The views of a scene show one set of named points, each view turned or mirrored, shifted and resized as a whole, with a little noise and some points left out.

Scene 1
View 1
ruk: [  5   4  10   0  -8  -6  -9 -11  -7  17   4 -15  -6 -11   0  22  -6 -15
   2 -11 -13  16  -6   5   5   7   0 -16  24   4   5   6  12  14   5   4
   0 -16   7 -16   7   1]
Dopof: [  7   2  -3 -12   0 -15  21 -11 -20  13   3 -10  -5 -12  -5  15 -15  -9
  -1  -4  -3  16   1  15   7  18   7 -11  13   0   8   9  20  -8  -6   5
   1 -21   0  -7  -3  -5]
simuf: [  0   6  11  -1  15 -12   6 -23 -14  23  -2   2  -2  -9 -22  27 -12  -8
  21  -9  -8  34  -4  17  -9  10  -5 -24  18   7  10  12  10 -12  -7  30
  11 -21 -13 -12   7  -7]
Risom: [ -1   1  -2  -2 -16 -14  19  -7 -17  12   9 -13 -16 -14  -2  12 -19 -12
   6 -10  -9   8   4  13   8   8   7 -15   9   8   1   1  17  -4 -10   7
  -7 -19   6 -17  -6  -5]
gaka: [-10   3  12 -11   3  -5 -12  -3 -23  18   8 -10  -6  -7 -14   6  -2 -11
   2 -24  -6  21 -15  15  -4   5  -3  -7  35  11  11  14   5   7   3  -6
   9 -10 -21   7   8  16]
bapi: [ 12 -10   1   7  11 -24  -4   1 -13  11  -6   3 -11  -2   1  16   8  -6
  17   2 -15   9  -5  -4   1  -5   4 -12  27 -13  13   6   9  -3  -1  15
  -6 -11  10  -7   8 -15]
tuki: [ 14  -4 -11 -17   3 -18  21   1 -26   4   0 -14  -6  -8   6   4  -5  -4
  -9   2   0   2   0  12  18  20   8   3  16  -9  14  10  23  -7   1 -14
  -4 -17   2   3  -6  -4]
tanad: [-12 -13  -1  -4   0 -21  -1  19 -34   8  12   0 -18   1  -2 -10   5  -4
  12 -17  -9  -2  -8  11  -3 -11  10   6  32   7  12   6   1  -5  -7 -10
  -9  -3 -17  15   1   9]
Siko: [ 13  -7  -4 -13 -10 -14  -5  15 -22   4   3 -20 -10  -4  21   0  10  -7
 -12  -3  -6 -11  -7   0  20   8   9   8  26 -10  11   5  14  15  11 -32
 -11  -7  11   6  -1   5]
Tupav: [ -1   3  -2 -26   1  -8  11   3 -30  11   9 -17  -4 -10  -3  -2  -6  -6
 -14 -13   3  11 -11  22  11  21   4   9  23   3  14  15  17   0   2 -26
   7 -15 -20  13  -3  17]
Novab: [ 12  -3   6   1 -14  -8 -21   5 -11   9   1 -17  -8  -6  18  14  10 -12
  -3  -9 -15  -2  -8  -7  12   1   1  -5  30  -8   6   2  10  26  15 -15
  -8  -8  22  -8  11   4]
Kovaz: [ 16  -9   0  -1   9 -19   0  -1 -14   9  -4  -4  -7  -3   3  14   6  -6
   8   0 -10   8  -2   0   6   5   3 -10  25 -11  14   8  12   0   2   5
  -4 -11   7  -6   6 -11]
pep: [ 11  -3  -5 -11   1 -16  14   0 -22  10   2 -14  -6  -7   3   7  -5  -8
  -4  -3  -2   8  -2  11  12  13   6  -2  16  -6  11   9  20  -2   0  -7
  -2 -16   0  -1  -2  -4]
Kam: [  5  -5   0 -15  15 -16   3   3 -26  12   0  -7  -1  -3  -2   4   4  -3
  -3  -7  -2  10 -12   9   7  12   3   2  27  -6  20  13  12  -2   3 -12
   5 -10 -14  13   0   4]
View 2
pep: [  3  -4  -7  13  -4 -24 -17  -7 -22 -22   4 -13  15 -14  11   7  -5   8
  11   6  13   0 -19  -7 -16 -12  18  21 -11 -20 -17  -5   8 -16   0  11
   8   0  24   6  14   2]
tanad: [-18  25   5 -16  14 -37  -2  -9   0 -33 -21 -16  12   5   3  12 -17  15
   1 -12  19 -14  -8   1  -2   4  28  11 -16  19  -3  -6  13 -21  -8  22
  -5   1  17  13  27 -17]
bapi: [ -8  10  -1  -3   7 -14 -23  -1  -7 -19  -1  17   2 -16  19   8   4  -4
  34   5  47 -20 -26   0 -24   7  13  20  -5 -12   7   8   1 -11 -13   5
   6  16  27  11  -9   1]
ruk: [  8  -6  -3  14  -1  -1 -10 -11 -20 -21 -14  -4 -16   6   4  21   8   3
  13   8  26   8  -3 -12  13  22  25  -7 -14 -26 -18   1  10   0   6  17
 -11  12  30   0 -13   1]
Kovaz: [ -4   3  -6   5   0 -18 -19  -2 -15 -19   5   0  11 -14  14   7  -2   3
  18  -1  29 -11 -22  -6 -22  -9  14  21  -8 -16  -4   1   7 -13  -6  11
  11   3  20   9   6  -2]
Novab: [  9  -5   3  14  -5 -25 -24 -20 -13 -34 -13 -12 -22  -3  17  -4   6  13
  15  35  21   1 -23   0  -6  24  28  12 -14  -1 -15  -3  -8 -16  -4  -2
 -13  34  36  12 -14   3]
Risom: [  7   0  -3  18  10  -5 -24  -9 -30 -11  -9  -8  18 -12  -3  19  -9 -10
  26   1  21  17  -4 -10  -9   6  15  23 -10 -27 -25   8   0  -3   7  21
  -5  -1  11  -1  18   3]
simuf: [ -8   1 -12   1   5  15  -7   8 -16  -1   1  22   7  -7   6  35  11 -10
  21 -27  44  -8  -3 -15  -5   0  11  -2  -4 -45  -1  10  22   5   2  30
  12 -11  19 -10 -12  -2]
Kam: [ -6   3  -7   2  -9 -31  -5   0  -9 -26   7 -11   8  -4  16   9  -3  19
  -1  -4  14 -16 -20  -4 -11 -16  22   9 -12 -11  -1 -11  21 -22  -6  18
   8  -1  30   8   6  -8]
Dopof: [  4  -8 -12  19   0  -6 -15   0 -28 -11   6  -6  19 -12   5  17  -3  -2
  15  -7  18   5 -11 -16 -15 -14  13  18  -6 -35 -21   0  12  -6   5  21
   9 -10  18   0  12   5]
Tupav: [  1  -8  -9  11 -10 -34  -1  -6 -17 -26   2 -34  13   3   4  14  -8  23
 -15  -4  -8   0 -11 -13   4 -19  28   5 -19 -13 -20 -19  27 -23   3  23
   3 -13  26   6  18  -8]
Siko: [  5  -4   0  14  -8 -46 -22 -16 -16 -41  -3 -32  -2  -7  16 -12  -7  23
   4  33   1  -1 -29   5 -15   1  30  22 -16  10 -20 -13  -4 -30  -6  -3
  -5  20  31  18  10   1]
gaka: [ -8   3  -3  -5  -2 -13   5  -3  -5 -25 -11 -10  -6  15   5  25   0  16
  -6 -14  19  -8   0  -8  15   6  33 -14 -15 -14  -4  -7  29 -11   2  28
  -5  -3  28   5  -4 -12]
View 3
simuf: [-14 -12 -24  16   3 -11   9  -8  -1   9 -16 -18   3  -9 -17   3  11   3
  -6   2  18  -4  -5   1  13   3  10  16   8  10  23   1  -6  19  -7   7
  10  -8   4  -5   4  -3]
tanad: [-11   8 -14 -10  -2  -7  16   7   1   6  -3   5   6   5   6  10 -11   1
  15  -6  31  10   1   6   0  -4  -5   5   7   2   4  10   1  -1  -3   5
   1 -19  11   4   0 -13]
Siko: [  9  15  -2  -6 -11 -12  -5  -3  -9  16   0   0  10  -4  12  18   2  11
   7  -1  17   8   8  18  -2   4 -16   1   7  -5 -16   9  -1 -12  -3   8
 -15 -14  -1   2   0 -13]
Novab: [ 13  11   0  -9 -11 -13  -8  -7  -8  13 -12  -1   8  -2   3  12  10  10
  -1   6   4  12   3   9   8   0  -9   4  13   4 -12   5   1 -11  -5  16
  -7  -9  -5   0  -3 -14]
Dopof: [ -3   1 -17  14   1 -13  -3 -11  -3  13  -4 -17   5 -15  -5  11   4  10
  -1  -6  20  -5   1  16   2   9   5  15   4  -3   8   5  -4   8  -5   4
  -5  -4   7  -6   5  -4]
pep: [ -3   5 -13   8  -1 -11  -2  -6  -4  14  -2 -10   7 -12   3  12   2  10
   3  -5  21  -2   5  17   1   7  -2  10   6  -6   0   7  -3   5  -5   4
  -8  -9   4   1   4  -7]
Kam: [ -4   4 -14   7  -6 -10   3  -4 -10  17  -6  -7  10  -5   1  12   6   9
   5   0  22  -1   6  11   1   3  -8   5   6  -1   2   3  -5   2  -3   4
  -6 -16   0   2   5  -7]
gaka: [ -4   0 -19   3  -2 -13  15   4 -11   9  -6  -4   7   5  -2   7   1   8
   7   5  23   2  -9  -4   7   1  -3   7   1   7  15  -2  -6  -3   7  10
   2 -11   5 -11   2  -8]
ruk: [  6   1 -11   2  -6 -14  -4  -9  -6   9 -13 -11   4  -6  -6   6  11   8
  -5   4   7   5  -5   5  11   3   3  11  10   7   4   2  -1   1  -3  16
   0  -3  -1  -8  -1  -9]
bapi: [ -8  -1 -10  -2  -7  -8   1  -8  -1  12 -18  -8   6  -7  -8   8  12   0
  -1   1  11   7   6  11   9  -3  -4   8  17   5  -2   7  -1  12 -17   6
   4 -18  -5  11  -2  -8]
Tupav: [  1   9 -17  10   0 -13   7   3 -12  15   5  -5  11  -3   7  15  -3  15
  10  -3  32  -3  -2  12  -3   8  -6   8  -5  -4   8   2  -7  -7  10   4
 -13 -10   8 -10   8  -7]
tuki: [ -2  10  -9   6  -2  -9  -5  -7  -2  17   1  -9   8 -15   7  17   0  10
   6  -9  25  -1  10  25  -5   7  -6   8   6 -10  -8  12  -1   3  -9  -1
 -12 -12   4   6   5  -6]
View 4
tanad: [ -1   2  -4  12  -3  13  13 -11 -20  -4  -2  -7  10  14  13  -5  -5  -5
  -3  -1  -5  12   2   1 -16  -9   7 -21   2  13  19   3   8  22  20   5
  -8  -3 -10   6   5   5]
gaka: [ 17  -1 -12   4 -10   7  25 -14  -7   0  -4  -7  -3   6  -3  -6   1   4
 -13   2  -3  21  -9   8 -11   2   6 -26   7   5  10   2   1   9   7 -11
   7   7  -7  21   0 -11]
bapi: [ 14  20 -15   5  -6   0   9  18 -19   3   2   2   3  -4  13 -13   7  -3
   5   9  -9 -10 -20  -8  -5  -2   5  -5  -5 -10  33   6  -7  -5   8   2
  -5  -2  -6   5  18   0]
tuki: [  3  -1 -10 -11  -2  14  -4  -5  -1   0   6  -3  24  14  11 -10  -4  10
  -7  26 -15   2  -5   0   8   3 -14   6  -9  -3  17  -4  -7   6  15   2
  -6  -6   6  14   9 -11]
ruk: [ 19   9 -10  -4 -15   8  18  12  -7   1  -4  -7   4   0 -11 -15  14   6
 -16  12  -7   7 -29   7  -6  -4   5 -10  -2 -14  12   3  -2  -5   4  -8
   8   1   4  10  10 -11]
simuf: [ 28   2 -22  -4  -3   1  22  -1   2   5   3   2  -5 -16  -4 -16  18  -2
   2   0   1   4  -6  -5  -1   5   4 -22  18 -21  25  -8 -15 -15   5 -13
   8  11 -15  10  21 -23]
Siko: [ -1  12  -3  -1 -15  13   4   9 -18  -5  -1  -9  19  22   7  -3  -9  10
 -15  29 -19   7 -24   7  -3  -5  -2   6 -23  10  11  10   8  15  10   5
  -5 -12  16  13  -1   5]
Dopof: [ 13  -3 -15  -8   2  10   7  -7   2   1   6   0  14   3   5 -14   8   5
  -1  14  -6   3  -3  -1   5   5  -8  -9   6 -13  20  -9 -12  -4  12  -3
   1   3  -5  10  17 -18]
Risom: [ 10  -4  -2  -9  -2  16   6   6   3  -1   0  -4  21   4  -7 -22  17   3
 -11  11  -6   6 -12   4  -3  -6   1  -7   4 -23  16 -11  -6   0  20  -1
   0  -6   2  -2  20 -15]
Kam: [ 11   7 -15   1  -7   8  11  -9  -9   0   4  -4   7  11  11  -2  -9   7
  -1  15 -10   7  -5   0   0   5  -7 -10  -3   8  21   3  -4   6   8  -1
   0   1  -3  21   0  -8]
Kovaz: [ 11   9 -15  -3  -4   7   6   5 -11   1   4  -1  11   4  10 -11   4   2
   0  15 -10  -4 -12  -6  -1   1  -3  -3  -2  -7  25  -1  -8   1   9   2
  -4  -2  -1   8  13  -8]
pep: [  7   1 -10  -7  -3  13   0  -1  -4  -2   3  -4  18   9   6 -12   0   7
  -7  20 -12   3 -11   1   4  -1  -9  -1  -5  -4  17  -3  -3   2  11   1
  -2  -4   2  11  10 -11]
View 5
Kovaz: [ 11 -17 -22 -17  -3 -17  16  -5 -11 -17  13   9  31  20  -6  -5   9   0
 -19  37  -2   6  -5  -1  -6  -3  22   1 -15   8 -21 -32 -11   4  -3  -2
  23  -4  41   4  13   4]
ruk: [ 20   1  -8 -26  -6  -5   5 -14  -8  -9  -3 -14   7  20 -20   2   1   4
  -8  42  10  -3  -5  -9 -23   7  15  10 -12  20 -33  -7  -2  10   7  -4
   4  -5  38   9  22  -5]
pep: [  9 -19 -15 -15   7 -17  13  -2  -3  -3   6   8  25  21  -1  -9  11   2
 -23  29  -1   8 -10  -3  -8 -14  22   3 -11   8 -19 -30 -14   5   1  -4
  12   9  32  -3  24  -6]
Kam: [ 21 -24 -17  -4   5 -27  15  -6   0 -24   1   5  26  18   7 -10   9   8
 -15  17  16  15  -7  -2  -8  -2  25 -17  -9   2 -20 -43   0   5  -6   5
  14   7  26   0  15 -12]
simuf: [ 32  -9 -28 -24 -23 -22   2 -29 -15 -22  19   1  43  28 -16  12   6   7
 -36  52  18  12 -15   7 -40   8   7  20 -21   5 -17  -4  15  19 -26   7
   9  -6  40  27  30  -6]
tanad: [ 19 -32 -16   8  -2 -22  18  12   2 -27  22  -8  12  -3   1   7   5  12
 -20  22  10   6   6 -11  21  16   5 -35  -5  10  -2 -19   4 -12 -14   3
  17   0  38 -16   7  -9]
Dopof: [ 16 -13 -18 -19   1 -16   8 -11  -6   3  12   8  30  28  -7  -3  13   3
 -34  36  -5  13 -16   2 -18 -14  23  19 -15   6 -17 -20  -7   8  -8   0
   4   9  33  10  34  -6]
Risom: [ 11  -9 -17 -21  -9  -3   9  -4 -10   3  28  -4  23  15 -21  14  11   1
 -35  51  -8   3  -6  -5  -9  -4   8  19 -17  17  -9  -1  -7   3  -8  -4
  13  -1  44   1  30   1]
tuki: [  8 -19 -12 -11  14 -20  18   3   0   4   8  13  27  24   6 -18  16   5
 -21  21 -10  12 -12  -1   0 -23  31   2 -12   2 -17 -43 -18   1   3  -5
  12  12  29  -6  24  -5]
Tupav: [ 24 -24  -4  -2  16 -26  10   0  12   0  -1   1  11  19  10 -12   4  15
 -23   7  20  14 -13  -6  -4 -11  23  -7  -7   5 -15 -33   8   2  -9   9
  -6  24  15 -10  31 -26]
Novab: [  8  -2  -2 -23   5   0   9   2  -9 -15 -17 -16  -5  13 -20  -9   0   4
  12  32   2 -13   8 -19  -4   7  22  -6  -5  25 -43 -25 -14   5  30 -13
  13  -7  38  -6   3   2]
bapi: [ 14 -20 -30 -17 -14 -19  18  -5 -15 -39  18   3  36  13 -11   2  11  -1
 -14  48   1   5   1  -2  -6  10  15  -9 -18  10 -21 -28  -7   5  -6  -7
  35 -16  50  13   3  10]
Siko: [  6 -18  -1  -7  20  -5  18  14   2  -6 -12  -2  -1   9   2 -21   6   5
   5  15  -4  -2   4 -18  16  -7  29 -18  -3  16 -31 -44 -20  -5  25 -11
  12   7  33 -18   5  -4]

Which points are out of place in each view (at most two, in the order of its rows)? Write - if all are in place.
view 1 | Kovaz
view 2 | ruk
view 3 | Kam, tuki
view 4 | Dopof
view 5 | Risom, bapi

Scene 2
View 1
Sed: [  2  12 -13  13  30 -11  -9  21  23  39  -3   4 -36   5  15  -6  17   8
  -7 -11  -4  12 -22  16  12 -11  -6 -10   4 -17  -2 -25 -19   2 -13  10
  12 -16  12  -4  12 -13]
fakoz: [-27   3  31  -1  11  16  -2  -9   6  27 -15   2 -19  12 -32   4  12   1
  12   1  -9  -8  -5  -1  35 -24 -25 -15  -1  -9  -9   4  -8  14 -10  -5
  -1  14   2  24 -15  -8]
fogi: [-45  15  39   4  33  23 -13  -8  21  30 -22 -11 -22  18 -52  10  31   7
  16 -21 -13  -2 -27  -8  50 -29 -26   0 -13 -20   4  19 -22  17  -8 -13
   5   9  12  21  -2 -13]
zedit: [-21   8   7  28   1 -15 -17   4  28  21   7  -9 -42   4 -24   0  35   9
   3 -25  -9  13 -19  -2  48 -18   1   8  -4 -31   9 -12 -20   8 -13   8
   6  -1  12   0  17  -9]
Folav: [-16  13  13  -1  22  -1 -11  -1  18  13 -15 -23  -2 -12  -8  -8  12 -19
   0 -15 -18   6 -26 -11  29  -7   8  -2  -1 -13  11  -4 -27  -2  -4  -7
   2 -14  22 -18  14 -22]
lubu: [ -9   8  29   3 -21 -13  -4  -3   3   2  -4 -22   3 -15  -6 -12  -1 -23
   1  -2 -15  -6   2 -15  36  -4  24 -11  11  -5   8 -22 -15   0  -7   7
   3 -12  25 -31   2 -14]
vuben: [-19   7  18 -11  48  24  -6  -5  14  41 -30   2 -16  12 -15   5   6  -3
   7  -1 -11   1 -19   2  17 -21 -36 -18  -4  -6  -9  14 -12   9  -8 -14
   0   8  -2  29 -12 -15]
boduk: [  6  -9 -24  12  14 -19 -18  -4  16  28   5   1 -35  -8   8  -7  14  -7
  -8  -6  -9  24  -8   4  12 -10 -13  -6  -4 -20  -3 -16 -10  -3 -17   3
  -6   7  -8  19   6 -16]
Fikol: [ -4  11  16  -7  29   9   4  13   7  35 -20   7 -10   7   8  -6  -5  -3
   0   8  -7  -7  -8   7   8 -13 -15 -29  10   3 -10 -12 -10   7  -8   1
   8  -8  11   3 -13 -11]
Pamif: [-14  -3   8  19  -3  -8 -12  -3  14  26   5   4 -36   5 -20  -1  19   4
   5  -6  -5   5  -4   1  34 -18 -14  -6  -1 -21  -2 -13  -8  10 -16   5
  -1  10   4  17  -2  -6]
kovoz: [ -4  10  -8  29  14 -16  -8  25  24  42   8  15 -56  16   4  -4  27  26
  -4 -14   0   9 -17  18  24 -18  -8  -6   3 -27  -3 -30 -16  11 -17  21
  17  -9  11   1  12  -4]
gep: [ -6   4 -10  19  10 -20 -19   6  24  26   9  -6 -36  -2  -3  -5  27   3
  -4 -18  -6  20 -16   1  28 -11   1   4  -2 -28   6 -19 -19   2 -16   7
   3  -5   7  -1  15 -13]
somoz: [-12   6  31  22 -30  -6   1   8   3  17   7   4 -29   8 -19  -7  11   7
   8   4  -4 -16  12   1  43 -17   3 -17  16 -12  -5 -27  -2  17 -14  21
  10   1  16  -6 -11   1]
Gat: [ -2  -7  -3  -8  17  -5 -15 -17  10  14  -9 -15  -3 -18   0  -9   1 -29
  -4  -1 -17  15  -5  -8  12  -4  -9  -9  -2  -6  -1  -1 -12  -9 -10 -10
 -13   5   1  10   0 -23]
View 2
boduk: [ 27 -20   3  12  23   9  -3   1 -21  17   3  -2  -6 -22  33  11   1 -11
  10 -25 -17   9  24  -3  19   8  -1   7  11   9  -2  13   8 -21  28 -11
  -2  -2  16   6  -6 -21]
kovoz: [ 18  -2  -3   5  12  -3  19 -19  -4   6  -3  -6 -11  -3  20   2 -27 -17
  39 -13 -11  -3  20  -2  11  -4   0   2 -10  18  -4  10  18 -34  22  10
 -15  27  15   7  -4 -14]
fakoz: [ 13   6  -2  -7   3 -16  -9  14 -25   8   0  11 -18  -8  27  19  -9   6
   6   4 -14 -14  43   4  -4 -10  13  -1  25   7  11 -23   3  -2  -3  22
 -12 -12   4 -11 -15 -14]
lubu: [  9  -6   4  11  -4 -13 -17  18 -28  -1  14  -4  -6  -6  -2  -4  23  -1
 -17 -11   7   2   0  21   3   2   1  11  -5  -4  15   5  13  23  -5   6
  -7  31   0 -19   2  -8]
vuben: [ 17   6  -4 -30   7 -13  -1  16 -33  12   0  16 -18 -17  37  28  -9  -8
   4   3 -14  -3  36  -3   9  -5  10  -6  34  -7  -1 -23  12 -10   7  23
 -14 -33  17  -6 -13 -10]
Gat: [ 29 -17   4  -1  15   2 -21  24 -40  10  11   7  -5 -21  25  11  23  -8
 -18 -17  -7   9  14   6  19   8  -5   8  20 -13   2   6  12   9  18  -5
  -8 -12  18  -8  -6 -11]
fogi: [ 32  16  -9 -13  -4 -17 -15  19 -37   3  -5  28 -22   3  35   8 -21   0
  22   9 -21 -20  45   4   4 -29  -2 -10  31   6   5 -28  10  10   4  30
 -31  -8  25 -19 -28 -10]
Sed: [ 19  -7  -2 -11  13  -2  13  -8 -14   9   3  -3  -6 -10  20   7 -13 -25
  21 -15  -3   7   8  -2  21   3  -2   2  -2   2  -9  10  24 -27  24   7
 -12  16  24   6  -2 -10]
somoz: [ -1  -1   1  17  -3 -20   1  -1  -8   2   3 -11 -15  -2   3   4  -6   9
   8  -7  -4 -11  24  14 -12  -5  13   6  -7  19  17  -7   1  -3 -11  12
  -4  29 -14 -10  -2 -17]
Folav: [ 27  -1  -1  -8   0  -9 -17  19 -40  -1   8   9  -5  -6  16   0  11 -14
  -4  -8  -2   3   5  11  17  -6  -9   3  10 -12   0   2  23  19  13  10
 -22  10  26 -15  -8  -2]
zedit: [ 32   2  -2  22   0  -7 -11  -2 -21  -3   0   5 -12   8  20 -14 -13  -4
  29  -9 -14 -11  20   9   5 -20 -10   3  -4  22   6   5  12   1  16   4
 -22  37  17 -14 -12 -14]
gep: [ 31 -11   0  12  13   2  -2  -2 -21   7  -1   1  -5  -6  22  -2  -6 -13
  21 -17 -12   0  15   4  18  -7  -7   5  -1  12  -2  12  15 -11  27  -1
 -16  21  20  -2 -10 -14]
Pamif: [ 17  -2   1   9   6  -7  -6   6 -20   7   0   2 -13  -8  21   9  -5   0
  12 -10 -11  -5  28   7   4  -7   4   3   7  14   9  -4   5  -5   6   7
  -8  11   5  -9  -7 -16]
Fikol: [  0   2  -2 -28   5 -14  10   6 -19  10   9  -1 -12 -16  15  26   0 -16
  -2  -4   2   4  16   2   7   8  15   0  16 -10   0 -10  18 -16  -1  20
  -5  -8   6  -1   0 -10]
View 3
zedit: [-14  -9  27   8  -1   9  -2   1   2   9  30  15  -6 -11 -18 -14  -2 -21
 -18  10   0   1  24   2  -1 -18  11 -23   1  -4  24  -4  -7   9  -9   0
 -11 -25 -22 -30  -5  11]
kovoz: [-19 -24  19   7  -4  10 -12   8 -11   8  19   5 -26   3 -14 -20 -24 -28
 -23 -10  -3  -8   7   2  18 -16  40 -27   4   6  16 -18 -10   2   2   3
   8 -30  -4 -37  -8   1]
Fikol: [ -7   6   4   7 -35  -1  -7   6 -10   1  -9 -13 -19  25  36 -28  -4 -25
  31 -10 -10 -14  -7  -2  -8 -11   3   0  10  22  -8 -22   9 -20  10  -8
   4 -13   2 -15 -22 -27]
lubu: [  2  -6   7   4   1   6 -14  12  -3   4   5  13   8 -12  16   8  -4  -9
  26   8  16 -11   4  -1 -32  -5 -17  -3  14  17   0  16  19  -1 -26  -5
  -7  11  -6 -14  10  -5]
fogi: [-14  20  24  11 -31   4  27 -12   9   6  19  16   3   6  -1 -46  29 -25
  13  15 -16   9  34   6  -3 -36 -23 -18  -9  -4  16 -24  -5   1   5  -9
 -25 -31 -35 -24 -35  -5]
Gat: [  4  27  31   7 -26   8 -22   3  -2   1  16 -20 -12   3  14   4   4 -18
  17  15 -14 -17  -3  -4 -45   4 -11  -2  18   0  15  15   1 -13   2  -8
  -9  -9 -11   0  -9  -4]
boduk: [ -3  14  31   9 -14   7 -36   0  -8  -3  30 -18 -26   4  -4  -4  -7 -23
 -12   4 -18 -18  -3  -7 -18   7  23 -16  11  -2  15  -6 -13  -9   7  -6
   2 -32  -4  -7  -2   2]
Folav: [ -8   8  25   4 -25  10   5   7   0  14   9  -7  -3  -4   4  -2  -2 -17
  20  13   2  -5   7   3 -32 -13 -13  -4  14   0  19  20   9  -4  -6   0
 -19   1 -21 -18 -19  -1]
fakoz: [ -4  18  11  11 -20  -5  -1 -10   1  -7  14  10   1   9  17 -39  27 -19
  16   6 -12  -3  18  -1  -4 -18 -16 -13  -6  11  -2 -34   1  -6  -1 -13
  -9 -29 -15  -9 -13 -13]
Pamif: [ -5   5  18  11  -2   2 -19  -2  -2  -6  27  11  -8  -2   0 -21   9 -19
  -5   4  -9  -8  16  -3  -3  -8   8 -21   1   7   7 -23  -4   0  -2  -8
  -3 -30  -9 -17   1   3]
vuben: [ -7  30  22  12 -42   0   2  -9  -2   1   8 -14 -14  24  24 -42  17 -29
  20   5 -24  -9   7   0 -10 -17 -10  -9   2   7   4 -31  -4 -18  17  -8
 -10 -30 -15 -10 -32 -17]
Sed: [-15 -15  27   7 -16  12 -14   9  -8  10  17 -11 -30   7 -11 -10 -27 -28
 -14  -6  -7 -14  -1   0   0  -8  34 -19  10   2  21  -5  -9  -6   8   3
   3 -25  -4 -30 -15   0]
gep: [-10  -4  28   6  -8   9 -17   5  -4   8  25  -2 -18  -5 -14  -4 -14 -22
 -14   5  -4 -10   8   1  -8  -6  21 -18   8  -3  22   1  -9  -1  -2   2
  -5 -22 -12 -24  -5   7]
View 4
Gat: [  3   6   0 -30  29   5   0   7  -6  31  -5  -4  -4 -13  26   9 -14   1
 -18 -22  -9  10   9   3 -11  -4  20  -6   6  -7 -18 -25 -10  21 -10   5
   7  17 -16 -18 -19 -15]
fogi: [  3   4 -24  -4  27   1  -6   6  -1   0 -12   9  44  -9  51  16 -26  -2
   1 -27   6  -6  12  -6   2  35  -8  23 -11  18  11  -7   3 -10  -1   1
  23   4 -34  -5  12   6]
Folav: [  7   9  -2 -16  19   3 -15   9  -9  18  10   0  12   0  31  11  -9  -6
 -10 -31  -2   3  13   7   1  -3  21   5  10  -2  -3 -18  12  19  -7   5
  17   9 -24  -5 -15 -13]
zedit: [ 26  -7  11   1   5  -8 -16   8   7   8 -12  11  18  16  48   2 -19   2
  -3 -32  20  12   7   6  12   0  13  15 -14  -1   8  -6   4  -7  -5  -9
   0   4 -31 -13   3  -8]
gep: [ 24  -9  19  -8   3  -9 -13   8   6  15  -7   8  -4  14  42   3 -20   9
 -12 -28  18  18   3   8   4  -6  13   9  -7 -12  -8  -6   2   2 -10  -9
  -5  10 -24 -11  -2 -12]
boduk: [ 17 -12  16 -21  16  -8   0   7   7  25 -18   3 -19  -2  35   5 -24  16
 -17 -12  11  23  -3   2  -6  -2   8   1  -9 -14 -24  -9 -11   1 -13  -8
 -12  17 -15 -14  -3 -12]
lubu: [ 22  12   6  -2  14   5 -14   6 -11  25   5  -5   0  13  10   0  11 -10
   3 -15 -11  -2   4  15   4 -18  38 -10   4   2  17 -21   5  17  -9  17
  13   5  -4 -10 -11 -20]
kovoz: [ 29 -20  20   7  -6 -19 -20   7  10   0  -5  10 -14  21  40   2 -20  16
  -8 -13  28  19  -3   9   9   3  -2  16  -8 -15 -11  14  14 -11 -12  -8
  -6  10 -20   5  15  -7]
somoz: [ 33  -2   5  20   2  -2 -10   2  -1  13 -20  -1   4  25  15  -6   8   0
  15   1  -1  -2  -7  14   8  -3  21  -4 -20  12  29  -6  -6 -13 -10  11
   0   3   3  -9  16 -10]
Fikol: [  3   2  -7  -5  17  -2 -10   7  -5  11   6  -6 -17  -8  12  10  -9  11
  -9   7  -6   3  -4   5  -8  21  -4   0   9  -7 -13   2  10   4 -12  15
  14  15  -2  12   9  -6]

Which points are out of place in each view (at most two, in the order of its rows)? Write - if all are in place.
view 1 | Gat
view 2 | zedit, Pamif
view 3 | Fikol, Sed
view 4 | somoz
